A landscape with many valleys, sampled at points; each row gives a point and its height.
From any point a ball rolls to the lowest of the 2 points nearest to it. It stops when none of these is lower. Distance is the straight distance between rows; heights are no part of it.
<477> height 476: [ -7   9  22  24  13  15 -23   1  30 -18  14  13 -31  -4 -10  -7 -12  -3
   4   7  34  -2 -23 -17 -10 -10  12 -26]
<1214> height 374: [ 12 -39 -46 -23 -14  -7 -25  30  29  -1 -45 -21  14  28 -13  -4  16   2
  14  16   6  -1  -5 -15  19  49 -21 -20]
<640> height 279: [-35  18 -24   6  19  42  39 -19   6 -32 -11  15   1  19 -35  36   3 -24
 -10  23  12 -53 -48 -28   3  16 -15   3]
<1651> height 685: [ 12 -13 -22 -14   7   4  12  11   5  17  -7 -31  23   6  -3  15   9  14
  -1   3  -8  10  -4  -1  -8  34   3 -14]
<566> height 392: [-39  14 -29 -13  17  27  -3  -7  23  -3   7   4  10  34 -19   8 -14   9
  10  21  18 -11 -30  -8   6  10 -13 -35]
<598> height 497: [-24 -18  -9 -18 -21 -16  -7   2   7   7  -9  15  -9   4  -3  -8   7 -12
  -7   2  12  -9   6 -16   0 -18   3  -9]
<21> height 144: [-58  16  26  -4  10   9  12 -33  -7  -1  35  32   3  -5 -22  -1 -17   2
 -19  -6  13 -21  -6   0  -4 -33   6  24]
<983> height 779: [ 24 -17 -14 -20  -5   1 -43  19 -20  16 -18  -8   2   1 -12  -1  15  19
  15  -8 -23  20   4  18  12  12   0 -22]
<558> height 384: [ 16  14  -2  19 -11  -8   5   7  10 -46  -8  20  -4  14   8  13  30 -19
  -5 -13  21  30  12 -10   2  -1   1  15]
<878> height 629: [ 43 -18  25  42 -18 -23 -12  25  14  11 -13 -21 -26 -20  22 -14  14 -18
   7   3  -7  22  19 -22  -9  20  20  -3]
<1612> height 463: [ -3 -23  -8 -15  -3  -9   1   0 -33  48 -14 -23  11 -21  -1  -1  -2   4
  -2  -5 -29 -10   8  15  11  13   1  22]
<1711> height 402: [-46   8  -5  -6  27  22  17 -10  12   3   9 -24  -5  15 -21  17 -27   3
   2  35  21 -60 -39  10   7  27   3 -12]
<116> height 410: [-19 -24 -34  -4 -38 -24  28  19  14   7 -46  -2  18  23  -1  -8  27 -21
  -5   2 -14   3   3 -52   5  33  -8  -6]
<1445> height 96: [-26  27 -20 -10 -24  10  41 -21   4  -7   9  12  18  22  20  -2  -5 -15
  -2   5  -4  26  -5 -36 -17 -13 -21 -15]
<1398> height 565: [ 14 -34  14  14  32  11  -8   5 -30  17  20 -11   6 -34 -13   6  10   1
  -3  -9 -11 -24   4   2   0  -7  40  31]
<136> height 294: [-20  24 -21 -19 -15  16  33  13  11 -22 -14   5  11  19 -16  31   8  -2
 -15  26  28   5 -39 -16 -14  10 -41 -17]
<687> height 670: [ 50  24 -27  -4  -5   2   6  -1   0  -3 -11 -19  10  20  42 -15   4   9
  32  -5 -20  54   7  11  -8  22 -26 -18]
<1374> height 738: [ 45   7  14  22 -27 -22  -1   1 -14   0  -2   4 -12 -28  43 -42  13  -3
   6 -35 -20  77  35 -24   0   3 -16  -1]
<28> height 691: [ 17  -8 -20  31   8  20  -1  15  -9 -16 -27 -14   9  -6 -12  15  40 -18
  10  -6   4   4  -4 -30  10  32  15   6]
<1679> height 343: [-30  -4 -22   5   8  15  24 -26  -2 -12 -15  17 -14  17 -10  25   3 -30
  -8  23  13 -67 -17 -13  -4   6  -8  22]
<1186> height 707: [ 56  21  -1  12 -16  -9  -3   2 -12   2   7   2  -6  -3  46 -23  -1  20
  22 -18 -29  65  17  -7 -12   3 -18  -5]
<399> height 379: [-39  -9 -35 -22 -13   7  55  15  26   1 -27 -20  37  20 -19   5  -3  11
  -4  22  13 -14 -21 -35  -8  55 -17 -23]
<1456> height 446: [ 14 -17 -25  22 -11 -12 -23  23  43 -27 -30  -4  -5  29   3   0  14 -17
  23  13  18  10   0 -33   2  29  17  -8]
<1320> height 393: [-53 -14 -22 -16   5   4  27  10  15  26 -10 -28  30  20 -21 -12  -5  24
  11  22  -2 -19 -23 -19 -10  51   1 -20]
<8> height 568: [-10  19  -6   9   9 -15   7  -4 -16  18   7 -13  35   0   6  -8   7  13
   4 -16 -13  49  -3 -14  -5 -12  18  -3]
<1339> height 308: [-24  26  21  42   4  30  35  -9  -3  18  12  -2  -6 -16 -21 -10 -14 -20
  -4   3  16 -22 -29 -42 -12  42  -6  -2]
<904> height 436: [  8 -14 -10  -6 -43 -27   4  -2  -6  20 -41  -7  -5  -4  -3 -10   6 -22
  -7  -8 -15   4  24   0  30  13 -12  12]
<441> height 660: [-26  17  50  26  31  11  16 -47  -6 -39  41  32 -10   4 -19   0 -17  -1
 -15 -11  33 -47  28  -1   2 -16  30  34]
<286> height 583: [  5   0  17 -26  31  -3 -10 -28   0  -8  29  30  -8  -4  14   4 -19  25
  -7 -13  -4 -25  22  53  -9 -53  -5  21]
<994> height 628: [-20  12  19   0  13 -14  11   5 -33  12   3 -15  10  -8  -9   7   1  21
   2  -2  -3   4 -18  21   7   2   3  11]
<2> height 355: [ -6 -37 -34 -31  -6   2 -29  19   6  13 -23 -13  -2  19  -9  -2  10   3
  14   6   0 -23  -5   3  10  26   6 -17]
<861> height 507: [  8  16   3  -9  -9  -3 -18 -19  26 -10  -8  28 -23  21  28 -24  -2   3
  12  -3   8  17  13  10  -1 -14   8  -1]
<1284> height 302: [-19 -21  10  -5  18   3  21 -29 -32  11  16   6   5 -19   0  21  -6 -17
 -10  19   1 -52  12  12 -21 -22  14  50]
<39> height 226: [-22   3  10  14  -2   5  -4 -27   3 -32  -8  54 -29   8 -23   7   8 -17
 -10   1  28 -47   2  -6   4 -21   7  23]
<1071> height 538: [ 11  -6   4  -2 -20 -35  -1  13  26  16 -13 -15  -6  23  25 -17  -4  -3
   6   6  -3 -10  23  13   9  13   2   5]
<584> height 344: [ -7  -6   9  11   0   3  -8   5   5   3 -11  -6 -17   6 -17   6   7   0
   0  14  25 -22 -25   6  20   8   7  -3]
<1518> height 547: [  5   6   6  -2   7   8 -16 -37  -3   5   5  12  -7   4  19 -10 -12   0
  13   0  -3 -13  13  32  -1 -18  13  15]
<107> height 521: [ 10 -11   7  13  -9 -26  22  16 -19  -5  -4 -13  -2 -12   4  24  20  -3
 -26 -13  -4  -5   3   9   4  -7  13  33]
<909> height 300: [ 11  13  -6  26  -6   5 -12  -1  13  -2 -10 -18 -14   8  10  -5   0  -3
  22  11  12  -4  -6   7   4  25 -12 -15]
<1372> height 500: [-39   1  16  -8 -32 -14  24  -3 -33  38 -11  -2  16 -24 -21   0   3  -2
 -16  12  10 -17 -11  21  12   1 -28  27]
<1347> height 439: [ -8  12 -16 -29   1  11   8  -4   4   8  16   4   1  -4  11  -2 -23 -12
   6  14   4   2  -4   2 -12 -26 -23 -34]
<1554> height 400: [ -5   2 -46 -36   0  30  13  10  17  -2  -1  -8  22   9   7  16 -12  -7
   5  22  -2  -4 -23 -12 -31   0 -27 -38]
<606> height 560: [  5  30  38  45   4   0 -10 -14  11 -17   7  17 -18  -8   9 -29   0  -1
  15  -9  16  21   3 -13   1  12  30  -8]
<487> height 336: [ -9 -38 -35 -19   7 -12 -20   2   2   5 -44  -2 -10  18 -15  11  10  -6
   6  27  -2 -44   5  26  11   0   4   2]
<954> height 192: [ 29   2   0   3  24  14 -33  17   4  -3  -9 -22 -16   6  -7  24  -1  19
  20  17  14 -10 -29  46   3  27   0 -16]
<392> height 700: [-26 -20 -10   7  12   9  17   2 -29  19   5  -6  21 -11 -17   3  16  -5
  -1   2 -22   0 -11 -23  -9   6  20   1]
<1576> height 460: [  7  -9 -14 -30  16 -15  10   5  -9  -7  -7  -6  28  11  13  31   5   1
 -16   5 -24   0   5  17 -13 -17   0  11]
<662> height 482: [-24 -15  -3 -26 -10  -4  12  -3 -45  41 -14 -12  -1 -25 -23  15  -6  -5
  -6  24  -7 -40  -2  29   8  11 -20  31]
<551> height 516: [-23 -14   8   1 -18 -16  -1 -12  12  27   5  -1  -5   5  11 -18  -5 -11
   0   8  -1 -26  24  -3  -4  -6  22   2]
<43> height 417: [-15   5 -42 -20   9   9 -15  -9  18   6 -15   7   8  37   1 -11  -6  13
  33  21  17   4 -16   0   6  30 -10 -29]
<770> height 181: [ 13   1 -48 -27  20  12   4 -16  23   4 -17 -17  24  35  21  20  -1   0
  20  16  -4 -21   5  19 -13  16 -13  -3]
<1271> height 173: [-39  24 -12  -4 -17 -18  38   9   5  -1   9  -8  22  31  -1 -11   0   6
   0   0   9  29 -26 -33  -1   0 -10 -16]
<40> height 268: [ -5 -25 -13 -20  40   3   3 -14 -24   7  14  -1   4  -7   7  21 -14   2
  -4  16 -11 -52   2  33 -14 -25  11  29]
<1694> height 520: [ -3  20  25  46  15  17 -16  -8  33 -48  19  28 -33  14  -7 -21  -3 -15
  17  -5  25  16 -10 -25   6  -2  24 -18]
<1219> height 586: [ 22  10  36  51  -6   5  -8   3   3 -18  15  30 -26 -37  -4 -29  10  -5
   6 -18  25  31   7 -32  -4  -4  22 -13]
<1252> height 575: [ -1  16 -11  -9 -10 -13   7 -30  -4  -1 -12   8  -1  31  28   0 -11  -1
  -2   9   8  -7  17  36   0 -15 -26  10]
<843> height 543: [-25  30  15  21 -23  -6  39 -13 -17  34  18 -19  14 -39   9  -5 -12  -7
  -8   1  -2  14  -8  -5  -8   6 -21  12]
<1748> height 718: [ 20 -42  13   1  -8 -21 -20   4  -5  28  -8  -7 -15 -26   0 -21   7 -18
  -6 -14 -39 -19  47  -4   4 -14  23  14]
<424> height 314: [ 14  20 -15  17 -22 -16   9  -2   8 -22 -22   3   6  35  17   9  24 -16
   6   3   4  12  -1 -19  11  22   0  17]
<1262> height 780: [ 16 -14  22  25 -24 -15  -7  18  -4  44  -9  -8 -10 -49   0 -40  -4   2
  13 -16 -19  55  19 -21   8  21  -8 -21]
<76> height 161: [ -4  26 -21  16 -22   4  29 -24   5  -8  -4  15  12  17  33 -25   9 -18
   7 -10 -10  42  16 -42  -7  -7 -15  -3]
<541> height 584: [  9 -21  37  14  10  -2 -27   7 -29  31  16  -3  -4 -45 -16 -13   2  16
   6 -19  -8  -7  13  10   8 -12  23  25]
<1660> height 256: [ 15  -7 -10 -16  25  19 -52   2  11 -13   5   8 -12  11  -2   4  -5  18
  16  17  -1 -19 -19  24   6  -4   9 -25]
<731> height 764: [ 30  -6  -3 -26   2 -10 -27  34  -1  19 -19 -21   8   6  -4  -1   9  44
   0  -5 -22   2  -6  42  21  22  -8 -14]
<420> height 183: [ 47  20  22 -13 -47  -6 -19  12 -21   6   8   5  -9 -18  33 -12 -19   9
   8 -20 -20  47   6  35   4 -17 -41  -9]
<1179> height 515: [ 14  -2  14 -10 -17 -40   9  20  -9  39  -1 -34  20  -8  15 -24 -17  29
  -3 -16 -27  46  16  13   7  15 -18  -4]
<1211> height 664: [-50   5 -12 -38  14  23  35  -9 -30  18  -5 -19  34 -11 -30   8 -15  21
  -4   7  -8   2 -32  -4  -2  26  -5 -12]
<1461> height 371: [-54   9  15  10  37  21  16  -3   2 -32  25  24 -10   2 -42  15  -4  -1
 -21   1  12 -21 -36 -31   5 -16  19  -1]
<542> height 423: [ 26  -6 -12 -35 -14 -11   3   5  -8 -15 -10  -1  11   7  30  23   9  -6
 -20 -13 -31   7  17  23 -11 -45 -14   7]
<348> height 795: [ 13 -13 -34  -9  -9  11 -25   9  -5  -3 -23  14  12   2 -11   2  26  -5
  17  -1  -9  29  -2 -24   6  10  -2 -29]
<876> height 481: [ 15   7 -20 -23 -25 -32  20  15   3  17 -12 -36  18  22  19 -16  -2  26
   7  -5   1  50  13   0  19  20 -28 -14]
<218> height 415: [ 33 -15  14  -5  -6  -3  -5  10  11   7  16   5  -2 -17  22   5   1 -11
 -23 -16 -14 -14  27  -1 -24 -24  19   7]
<1180> height 651: [ 36 -26  -1  26 -10 -13 -26  31  26  22 -17 -35  -5  -8  14 -16   4   1
  14   8 -13  14   0 -19  -9  30  10 -32]
<1000> height 668: [  9 -31 -11  -5  -8 -13   3  28  20  36 -12 -46   6 -14   7  -2  -6  -5
  -3  12 -11 -13   6 -22 -10  33   6 -14]
<1385> height 422: [-31  21  30  22  49  21  24 -15  11 -62  31  22 -20  15 -37  26  -4  -7
 -29 -14  24 -26 -14 -22   9 -30  26  10]
<938> height 729: [ -7  45  17  22  19  21   7 -37  12 -31  34  29 -19  -5   7 -11 -13 -11
  -1 -15   7  17  20 -18 -12 -28  13  -6]
<653> height 257: [ 22  19  -3  30 -18   5   3 -10  -4  -2 -23  -1   5   2  15 -18  17 -10
  24  -3   8  24   5 -10  10  36  -4   1]
<168> height 704: [ -8  11 -16   9  18  26  23  -5 -12  25   4 -27  23  -9 -10  17   7  -8
  11  11  -8  10 -18 -23 -15  26  10  -8]
<694> height 307: [ 16  11 -33 -18 -14  -7  16  10  25 -28   6  -4  14  36  31   8   2   1
  -5   3  -9  30   7 -13 -20 -19 -10 -11]
<307> height 643: [-37   4  29  15  46  16   9 -44 -10 -31  26  19 -26   4 -34  13 -22   4
  -6  -1  30 -63  -1  15  17 -28  21  32]
<1639> height 763: [ 17 -25 -38 -19   4  27  -9   0 -28  20 -22 -11   6 -17 -19  19  11   2
   4  12 -10 -24 -17  13  -1  20  -4  -3]
<692> height 100: [ 51  14   9  -5 -29  -4 -22  16 -21   8 -10 -11 -19 -15  25  15  -7  15
  -6 -12  -9  20  -4  44   4   4 -40 -10]
<583> height 182: [-39   1  31  10 -18  -1   0 -36 -11  -3  13  36 -12  -4 -16 -14  -2  -9
 -10  -4  22 -29  18   6   7 -27  15  24]
<1732> height 337: [-12  26  12  37 -10  29  26  -7  14  -2  -3 -15 -24  -1  -4   3 -11 -25
   4  14  27 -27 -30 -19  -7  33  -4  -5]
<780> height 777: [ 14 -18 -16 -29  13  29 -32  17 -37  28  -2 -14  22 -23 -21  18  -1  20
   1  -6 -21   0 -20  26   8   6   2 -14]
<1258> height 103: [ -1   5  28  -7  -2 -17  -2  12  -7  -6  49  20  -9 -27  -4   3  -8  14
 -28  -8  25  -3  -4  31 -11 -44  -2   4]
<534> height 126: [-22  34 -20   5  15  33  35   6   0 -51 -17  23   9  30 -25  43   4  -7
 -26  19  23 -21 -43 -18  -2   1 -37  -4]
<703> height 233: [  8  -2 -41 -18  -9 -14  24  -1  34 -17 -14 -14  25  51  30  13  -7  -4
   2  28   2  -4  -4  -7 -16   3 -30  -3]
<1722> height 449: [  8 -11 -13 -21 -25 -11   5 -10 -13  37 -18  -7   6  -7  13   0   3 -13
 -10  -3 -29  -5  31  14   2  -5 -17  10]
<1299> height 646: [ 12 -22  13 -29   7 -28 -31  21  14 -24  17  17  -1  -2  10  -8   4  25
 -28 -23 -10   7  29   9  -1 -42  28   3]
<1025> height 494: [ 10  26 -14  -9  16  25 -14  -6  13 -17   9  11  -3   7  -2  15  -4  -3
  16   4  12  20 -24  -3 -13  -4 -12 -29]
<1699> height 557: [ 36  37  -6  17  16  32 -14  -2  -1 -37   4   5  -9  -7  10  10   7 -10
  17 -12  10  40 -20  -3  -4   3  -9 -24]
<1565> height 591: [ -1  -7 -12  26   1 -10  18   3   4 -29 -25  20   4  29  -9  35  32 -18
 -13  11  15 -28  -5  -7   8  13  20  36]
<1642> height 340: [ 14   8  16  -6 -21  -3  -9 -16 -13  23  29  16  10 -34  19 -23 -17   5
  -2 -28 -24  36  21  23  -6 -35 -17   0]
<323> height 542: [ -7  -1  -4   1   8 -27  17   6  -9  33  -8 -29  34 -11  -3 -15   5  15
   7  -9 -28  49   8 -22   2  27  -2 -10]
<810> height 708: [ 36 -37   6  -5  -4 -18 -44  11   8  26 -15 -12 -21  -4  17  -6  -7  -1
   4  -6 -32 -37  33  30  11  -6  23  14]
<268> height 277: [ -7 -14  -7   0   5   4 -21 -19  -4 -35 -24  48 -27  13 -19  26  22  -9
  -6   4  30 -37  10  29   4 -31   1  20]
<1291> height 562: [  4  -2   4   2 -13 -34  11 -20  18  -2 -28  -5 -10  31  30   0  -2  -7
   8  11   1 -17  24  27   4 -10   2  33]
<81> height 576: [-10  24  17   1  59   9   5 -15  -2 -52  28   3   1  28  -3  28 -16   9
  -9   0   9 -12  -4  22   0 -39  16   8]
<1528> height 327: [-62  34 -18  -5  -3  16  39  -9  16 -10 -20  12  29  55 -36 -12  -1   4
  12   8   6   8 -30 -40  21  42 -18  -8]
<634> height 765: [  1  40  32  10  13  30 -27 -39   9 -46  18  49 -31  -2   0 -26 -16   1
  17 -19  15  24  21  10  -6 -17  16 -11]
<611> height 528: [-19  35   9  18  36   8  16 -14   4 -50  14   2   4  31 -12  23  -4   2
  -4  -6  12  13 -13 -10   8 -15   9   6]
<1164> height 284: [-26  12 -32  14  13  -8  33  24  10 -18 -25 -20  43  45 -20  -6  18  16
  16   3   7  38 -13 -37  11  57   5 -12]
<795> height 437: [ -4   1 -36 -47   7  -3 -24   5  17  11 -19  -6  21  38   9 -14  -3  34
  27  13  -7  16   1  17  16  11 -22 -27]
<1661> height 758: [ 17  22   1  38 -17 -24   4  -3 -18  16 -10   1   5 -21  17 -38  20   3
  12 -31 -20  85  21 -39   6  17  -7  -3]
<554> height 358: [-33   7 -18 -23 -26  12  32  22  11  13 -18 -16  26   7 -18   6   0   5
 -14  20  20   6 -30 -27  -7  30 -34 -31]
<1604> height 492: [ -5  -8  -5 -11  15 -20  36  -1 -29  -1 -13 -17  18   4  12  33   7  -1
 -21   8 -14  -7   4  13   2  -4   6  44]
<588> height 237: [-19  11  -9  14 -11 -23  35  26  -9  -7 -10 -18  24  21 -13  -7  19  25
   1  -9  10  50 -28 -41  11  26 -11 -12]
<1458> height 615: [ 27 -16  15 -35  11 -14 -40   0   2 -16  26  26  -2   5  22  -3 -18  28
 -15 -23 -16 -13  25  36  -7 -51   4   0]
<1567> height 385: [-17   8  -4   2  30  21  -3 -15   1  -3  -3  -5 -17  10 -11  14 -11  -7
  -5  25  22 -33 -20  22  -4  -3  -1   1]
<879> height 214: [  8  33 -17  33 -21  12  28 -15 -10   6 -14  -7   8   0  19 -26  17  -4
  22  -6  -3  49   1 -40  -8  31 -24 -16]
<516> height 117: [ 45  14  10  -1  -6   5  -7  15 -15  -2 -10 -29 -13 -10   0  22   2  12
  -1   4  15  -8 -26  37  12  17 -15   1]
<648> height 325: [ 51 -29  48  -6 -20 -12 -28  22   2  16  34  16 -16 -50  20 -13 -26  15
 -18 -40 -34  -3  49  21  -5 -36 -15  15]
<227> height 453: [ -2  25   4   8   4  -6  32  -2  -1 -61  11  21  13  14  -2  15  26 -10
 -17 -19  16  34  -2 -18  -1 -22   9  13]
<1446> height 430: [-25  20   9   8  32  26 -12 -20  27 -30  13   3 -25  13  -7   3 -16  -6
   2  13  19 -29 -28  -3   0 -14   8 -17]
<1161> height 771: [ 17  -1  16  35 -10 -19   1   6 -24  35 -19 -17   6 -40   7 -31  19   2
   2 -29 -33  49  28 -22  13  20   6   0]
<1797> height 696: [-13  27  38  14  22  25  13 -39 -12 -33  52  49  -9 -27 -22  -9  -7  -5
 -11 -34  23   8  27  -5  -9 -36   9  10]
<1148> height 227: [  3 -32  15 -37 -24 -32 -15  17   2  20  14  -9 -25 -31   7  -5 -21   2
 -31   9  -2 -33  16  33   2 -42  -8   7]
<1312> height 367: [ 17 -13 -53 -36  -6  16   3  15  15   2   2  -9  23  14  19   8   6   5
   8   0 -18  34  -3 -22 -24 -14 -17 -40]
<1607> height 499: [ 26 -14 -14  21  15   2 -21   8  30 -32 -10   4 -12  26  11   8  12 -15
  19   4  13  -4  13 -13  -5   7  27   7]
<1747> height 424: [-11 -11  -7   6 -47 -16  18  16   6  19 -44  -8  -3   4 -18  -3  17 -21
  -1  14   8 -17  11 -19  19  39  -8   6]
<407> height 404: [ 24 -22 -30   4 -10 -24 -33  35  38 -18 -41 -17  11  49   4 -10  30  -5
  28  20  11  19   8 -14  18  43  -3 -10]
<1492> height 341: [-20 -11  -2   0   1   6  22 -18  -5   1   0   7  -8  -9  14  16 -16 -31
 -15  29   4 -54   3  -9 -23 -11   4  30]
<720> height 574: [-11  30  42  20  -1  -9  22 -13   0  22  35 -10   6 -24  10  -1 -25  -1
 -14  -1  -1  -5  -1  15  -8  -6  -3  27]
<845> height 88: [-41 -10  30 -21  22   1  -9  -6 -10  16  45  16  -2 -14 -14  -5 -24   8
 -16   7   8 -33 -10  14   1 -46  10  11]
<320> height 630: [-10  -8 -26   4  11  -1  13  21   8 -28 -29 -11  18  25 -22  38  19  -4
   0  22  18 -29 -23   1   8  37   8  14]
<93> height 626: [ 43  19 -25  18  20  15  -7   8  15 -35  -6 -12  14  22  29   7  13   7
  26  -5  -5  53 -12   1 -13  15 -10 -14]
<659> height 642: [ 23   6  22  13  13  -7 -15   8  -3 -16  15   5   5  -6   1   2  10  15
   1 -19  -5  20   4  11 -10  -7  23   1]
<118> height 13: [-22  12  26 -18  12   4  -9  -5   7   0  47   8  -2 -10   0  -4 -27  12
  -9   8   2   5  -1  13  -5 -50   5 -13]
<871> height 676: [-21  33  43  26  15  10  31 -47 -19 -28  39  35  11 -11 -16 -16  -3  -8
 -19 -25  15 -14  34  -7  -5 -21  24  44]
<92> height 662: [ 21 -11 -24  14  14  17   2  22  -6 -19 -19 -33  12   1 -14  37  29 -10
  -2  22  13  -8 -26   0   4  40  10  12]
<814> height 650: [-24  -4   2 -21  13  14  11   7 -27  31  -1 -34  29 -16 -26  12 -13  30
  -4  13  -3 -13 -26  27   1  28 -10  -3]
<202> height 678: [ 27   8  39  -8  11  -1 -37   5   3 -21  23  10 -19   6   9  -3  -4  32
   4 -12   7  15  -7  47   1 -20  12  -9]
<1419> height 728: [ 31 -23  16  19  -9  -1 -33  -1   3  20   6  17 -14 -34   1 -30   4 -14
  11 -29 -17  -7  30 -17  -3  -7  43   1]
<1055> height 752: [ -5 -23 -13  -7   3  28 -19  -8 -18  40  -8   1 -14 -30 -10  -2  -4 -14
  22   7  -8 -33 -12   3  -1  11   2 -11]
<544> height 177: [-12 -11  26 -13 -30 -38  -8   7   5  23  21   3 -10 -25  -1  -7 -11   8
 -25   6  10  -4   0  14   2 -37  -7  -2]
<997> height 316: [-15 -30 -22 -17   8   2 -27 -17  -9  -4 -26  24 -12  11 -19  16  29  -4
   4   5   4 -28  -3  19  15 -15  11  -1]
<933> height 458: [-12   5 -14   2  -7  -3  -9  -1  27 -30  -8  37  -7  29  12 -11   7  -9
   4   0  12   8  10 -30   3 -20   9 -16]
<1069> height 361: [-46  31 -17  -1   7  11  19 -11  31 -24  -3   7  11  61 -24  -7 -22  14
  12  19  16  11 -30 -11  13  19 -19 -22]
<84> height 741: [ 16 -18   2   6 -17  20 -37  -9  -5  37   7   1 -16 -39   3 -19  -6  -7
  16  -9  -8   4  16   3  -5   0  10 -10]
<334> height 682: [-44 -11 -10 -27  17  20  27   9 -24   7   1  -7  24 -12 -27  28   3  -7
 -16  20 -11 -15 -28  -3 -17   1   3   9]
<1133> height 711: [  9   6  39   2 -13 -26 -40   9   3   5  12  14 -11 -12   0 -27 -12  33
   8  -9   2  22 -13  38  15 -13   4  -9]
<600> height 375: [-37  18   3  21  16  36  29 -12  28   2   9 -15 -11  16 -24   3 -35  -7
   5  27  24 -48 -47 -28 -12  31  -5 -19]
<312> height 518: [-39  14  14  -7 -33  -4  19 -12 -18  34  12   8  10 -17   1   2 -11  -7
 -12   4   8   1  -1   2   0 -18 -26   3]
<1771> height 548: [  8 -15 -15  18  20   0 -15   1  18 -31   0   5  -9  32   1  18  12 -21
  -4  14  23 -38  -5  13   7   3  33  18]
<104> height 332: [-46 -11  22  18  42  30  17 -13 -26 -14  39  14 -20 -20 -42   9  -7  -8
  -9  -3  12 -39 -29 -22  -1 -13  31  19]
<314> height 791: [ 38 -16  30  15 -41 -23 -17  34   8  43  -6 -33 -29 -47   4 -40 -13  -5
   6 -19 -23  41  22   6   7  18 -20 -21]
<973> height 276: [ 24  35  31  -2 -33  -5   0 -11  -4   8  23  19  -7 -35  33 -19 -16  -1
   4 -19 -15  56  18   7  -6 -25 -40   6]
<446> height 606: [-15  -2  27  11   3 -10  -1  -7 -28  31   8  -7   3 -16 -19  -7 -11   4
   3  -9   3  -8   8  32  23  -5   0  45]
<253> height 671: [ 32 -38  -4 -30   4 -23 -30  27   6  -7  -4   4   4  12  18   2   3   8
  -8 -19 -45   6  40  17  -4 -34  25   0]
<945> height 608: [ 34 -11  39  31 -22 -18  -7  10  10  -8  -2  17 -35 -37   5 -29  22 -17
   3 -19  13  23  21 -27  -7  12  15   2]
<834> height 545: [ 10 -12  14  13  15   6   5   3 -28 -12  -1  -3  14 -12 -10  19  15  -2
  -9 -19  -2 -27   4  23   4  -5  33  38]
<590> height 456: [  1   4 -24 -51 -24  -7   3   4   0  21  -9 -29  19  19  18 -12 -11  30
   9   6 -17  29   2  11   3  14 -34 -28]
<1617> height 223: [  6 -16 -36 -21  42  24  -2 -13   0   5  10 -15  12  17  27  25 -11  -5
   3  27 -15 -35   6  12 -26  -6   9   6]
<1477> height 829: [ 33 -17 -22 -20 -15   6 -23   5 -10  -1  -8  21 -25 -24  13  13  15 -29
 -13 -15 -15   5  20   2  -2 -23 -12  -3]
<560> height 690: [ 15 -41  -5 -26  11 -25 -28  -2   7  -1 -13  11 -10  20  12   2   5   3
  -2  -2 -10 -27  36  33   7 -24  18  20]
<1160> height 380: [  8  -7   0 -29 -11  -6  -6  -1 -16  17  16   6   9 -12   8   5   6  15
 -16 -27 -36  27  13  12 -15 -44  -9  -5]
<467> height 303: [-22  -3  40  37  19   6  24  -3 -31   5  27   3  -6 -29 -21   1   4 -10
 -16  -8  15 -24 -15 -18   4  -9  29  34]
<569> height 803: [ 41 -19  27   0 -47 -22 -22  28   5  25  -3 -14 -33 -59  12 -14 -19 -25
  -9 -18 -21   4  30  -1   7   4 -16   2]
<1105> height 394: [-10 -16 -52   6 -32   2   3  20  29  -7 -35  -1  19  30 -22  -3  30  -8
  16   7   4   8   0 -44  12  47 -17 -21]
<750> height 271: [ -4  18  24  48   4   8  24 -11  -9  11  23  -3   1 -25 -13 -12   0 -11
  -2  -7  11  -4 -14 -28  -9   7  20   9]
<1553> height 811: [ 34  -5 -21   9 -10  15 -37  11   5  -9 -20  12 -14 -16  18   1  17 -21
  15 -10 -13  22   6 -14  -6   3  -3 -22]
<252> height 815: [ 41 -20   5 -12 -38  -6 -20  18 -15  20  -2   6 -29 -35   0  -3   0 -26
 -24 -18 -25   4  33   4   0 -26 -18   0]
<519> height 609: [  4  29  10   3   8  -4   1  -4   5   3  16  -7  15  22  23 -18 -13  15
  15  -1  -2  52  -4  -3   0  -3  -3 -15]
<1368> height 740: [ 14  -4  25   4   1 -25 -29  22  -2  18  -1 -24  -7  -5   3 -20  -5  30
   2   4   3   5  -7  32  19  14   0  -3]
<1663> height 372: [ 49 -42  22  -9  -7 -13 -25  31  10   7  33   5  -8 -34  21  -5  -7   0
 -19 -27 -35   1  33   3 -19 -35  15 -10]
<899> height 272: [ 19 -29  29 -19 -23 -19 -27   9  -6  27  23  12 -19 -51   6 -12 -23   3
 -25 -11 -11 -20  29  36   5 -43 -20  26]
<158> height 613: [-30   5   9  -2  67  12  11 -31  -5 -35  17   6 -13  26 -13  30 -19   7
 -15  21   9 -45 -19  19   5 -34  13  23]
<926> height 409: [-43  -9 -15 -15  13   6   1  23  17  18   4 -18   4   4 -24 -12 -13  23
   3  26  11 -18 -29  -4  -5  25  -1 -32]
<1122> height 607: [  6  26  47  23  18  -5  -5 -14 -10  -3  32  -2  -9 -20   4  -2  -7  -3
  -3 -15  14   4   1  19   2 -16  20  23]

For each start below, name the point where the ball stops.
<334> => <692>
<84> => <933>
<93> => <770>
<1722> => <118>
<1133> => <118>
<252> => <770>
<92> => <118>

Write out the way that a ball takes from each point below.
<1477> => <1553>, <348>, <983>, <731>, <1368>, <1133>, <202>, <659>, <1122>, <720>, <843>, <312>, <1372>, <662>, <1612>, <1722>, <904>, <1747>, <116>, <1105>, <1214>, <2>, <487>, <997>, <268>, <39>, <583>, <21>, <845>, <118>
<780> => <1639>, <1055>, <84>, <1419>, <1748>, <810>, <560>, <253>, <1299>, <1458>, <286>, <1518>, <861>, <933>
<392> => <334>, <1211>, <814>, <994>, <446>, <541>, <1398>, <834>, <107>, <1604>, <1576>, <542>, <1160>, <1642>, <973>, <420>, <692>
